Points, in no order, along strands that fork, close into loops and pass close to each other.
In the rows, zero is written as 128.
Points whose rows are less than 72 apart are linked; no others are. Some points are linked to none.
J958: [191 129 130 170 120 109 152 128 142 172 179 103 173 127 136  90 101]
J401: [104 118  95 102 111 119 106 114 140 143 114 127 179 113 121 159 125]
J291: [103 119 111  76 140 137 104 138 152 130 125 131 177  97 137 159 128]
J858: [163 120 178 175 142 128 131 123 127 136 142 108 176  70 128 162 199]
J888: [150 148 156 109 104 157 142 174  94 116 100 179  73 152 174 144  83]
J564: [ 99 158 114 108 121 135  82 138 124 128 159 158 161  72 146 185 179]
J534: [156 141 115 167 162  92 132  50 112 162 154 119 174  61  92 119 122]
J224: [161 144 141 107  84 180 161 144 133 117  36 173 127 149 145 125  77]
J93: [125 113 114 137 138 121 153 158 124 105 141  91  59 169 127  73 107]
J237: [159 149 116 156 155  91 133  45  99 154 161 130 164  53 100 124 157]
J854: [ 83 168 140 157 140 134 100 101  69 115 174 124  91 126  97 137 142]
J158: [144 152 147 112  93 175 146 164 108 111  57 178  96 147 156 151  65]
J546: [147 126  88  84 115 100 139 144 167 135 130 122 180 148 157 142 138]
J102: [ 59  76 119 125 125 117 121  99 109  93 108 123  84 131 154  59 155]
J43: [142 126 151 167 115 126 111 137 132 130 127 119 178  84 137 193 207]
J743: [151 148 147 103 109 147 136 188 104 124 137 161  66 169 161 135  98]
J345: [144 114 129 161  99 113 117 114 144 165 118 104 183 124 106 136 144]
J129: [ 96 126 135  74 160 148  94 149 152 125 130 148 161  81 140 152 137]
J838: [ 87  99 119 130 113 121 117 173 142 105 102  95  75 198 117 131 138]
J298: [186 188  90 157 139 158 184  92 171 146  78 174 142 143 108 100  51]
J184: [170 123 113 154 155  97 144  66 132 170 159 109 180  87  87  91  97]
J760: [137 127 147 172 132 133 107 142 149 138 110  97 198 113 116 197 182]
J240: [181 127 138  99 103 138 161 145 137 115  80 188 117 124 182 129 115]
J749: [ 96 134 177  84 172 148  96 148 142 105 149 155 107 108 115 139 178]
J434: [ 81 149 144 144 134 143 100  93  71 127 171 130 102 115 101 149 117]
J411: [188 134 131 185 101 113 133 144 142 174 170 107 169 151 143 124 112]
J713: [188 186  87 172 137 148 172  97 158 143  77 177 138 128 113 124  46]
J633: [ 77 160 123 158 161 108 110  85  92  94 156 115  88 136 112 120 160]
J611: [ 70  83 130 136 109 126 118 145 130  95  90  99  77 170 134 108 145]
J600: [ 80 124 133 123 183 120 125 109 117 106 144 106  94 134 105 127 100]
J530: [162 123 101  72 106 107 150 152 158 130 141 145 152 150 181 127 135]
J110: [ 98 109 157  78 164 153 103 156 155 123 142 130 123 124 113 126 120]
J301: [124 115 110 132  95 115 108 111 137 158 111 118 182 123 110 151 135]
J46: [113 144 120 124 102 131  90 135 110 132 143 150 167  76 147 191 190]
J683: [123 120  94  63 119 128 138 139 137 135 148 130 149 140 128 135  99]
J708: [103 115 140 115 118 139 110 190 151 119 121 108  76 196 105 146 126]
J66: [135 129 112 151 113 116 148 171 112 106 125 104  45 183 142  73 121]
J598: [141  89 141 118  83 129 153  70  93 164 135 114 149 120  84 100 107]
J405: [119 108 144 106 131 146 124 191 137 124 135 110  80 182 109 119 114]
J829: [185 179  89 199 125 156 165 120 146 152  87 169 150 115 135 132  39]
J924: [111 102 155  80 140 154 119 179 145 128 143 114 104 159 109 119 107]
J818: [139 130  92 116 126  99 126 139 173 135 123 108 192 149 144 160 147]
J680: [102 146 153  82 172 150  84 148 147 118 156 166 126  83 128 152 165]
J623: [156 137 113 163 124 108 121 146 168 149 133  90 195 156 129 171 146]
J337: [118 135 134 154 104 124 100 130 124 130 125 129 177  82 150 201 207]
J419: [176 116 123 154 133 104 151  94 146 175 162 104 175 107 103  82 103]
J994: [136  98 142 126  91 125 133  78 104 162 123 123 158 100  96 118 127]
J57: [ 82  86  85 141 149  90 139  90 113 101 113 111  79 138 123  56 115]
J686: [140 172 144 157 121 140 139 167  94 102 106 144  40 169 163 118  91]
J370: [184 124 123  82 106 119 155 152 141 121 118 171 129 139 195 132 129]
J39: [160 126 138 182 120 126 120 143 152 165 136  84 194 130 119 146 141]
J501: [142 155 118 167 110 123 146 163 103 103 114 126  38 180 158  80 117]
J779: [156 125 145 129 130 109 139  54 102 149 144 132 162  57 116 108 166]
J264: [105 102 134 121 162 127 145 147 136 110 138  87  80 157 111  91 108]
J387: [ 77  80 131 138 127 121 125 124 128  98 102  98  79 149 135  82 143]
J272: [150 101 147 134 121 119 135  77 118 160 125 119 168  83 103 106 145]
J491: [146 131 140  96 117 146 130 196 124 129 147 132  70 177 142 126 107]
J382: [ 62 105 117 129 146 113 118  84 107  86 120 124  94 125 150  70 172]
J115: [ 70 138 123 141 169 106 124  81 106  77 138 108  90 130 128  96 172]
J253: [155 126  92 121  61 115 171  98  81 146 148 125 121 167 100 128  90]
J662: [181 129 138 114  99 158 165 145 146 111  46 180 130 129 162 129 101]
J692: [ 81 107 134 131 181 114 134 112 123  98 137  95  91 140 113 102 116]
J194: [ 93 110 177  91 172 153 102 147 149 114 134 133 108 125 105 131 142]
J619: [ 97 159 117  92 147 143  76 144 130 117 167 168 144  74 135 177 168]
J252: [ 82 140 139 116 163 128 109 101 106 115 156 123 112 125 101 152 101]

A fork is a point with three links, a tip a point with one. Leave the first point through the second and follow the links. Name the first fork or tip that comes.
J600 / J692 => J686
J102 / J387 => J405
J534 / J184 => J411
J924 / J110 => J680
J564 / J46 => J43

A piece is two or more points that can be reached from each other along the links. Count, over all rows, the pieces, the separate loops (a circle has one, a figure eight two, a Y none), the forks (points with three links) and the tips (points with one).
pieces => 3
loops => 1
forks => 3
tips => 7

A tip is a point with one link. Name the tips that can be reached along the links from each point below, in the order of the rows.
J43 => J858, J760, J686
J994 => J411, J598
J713 => J298, J829
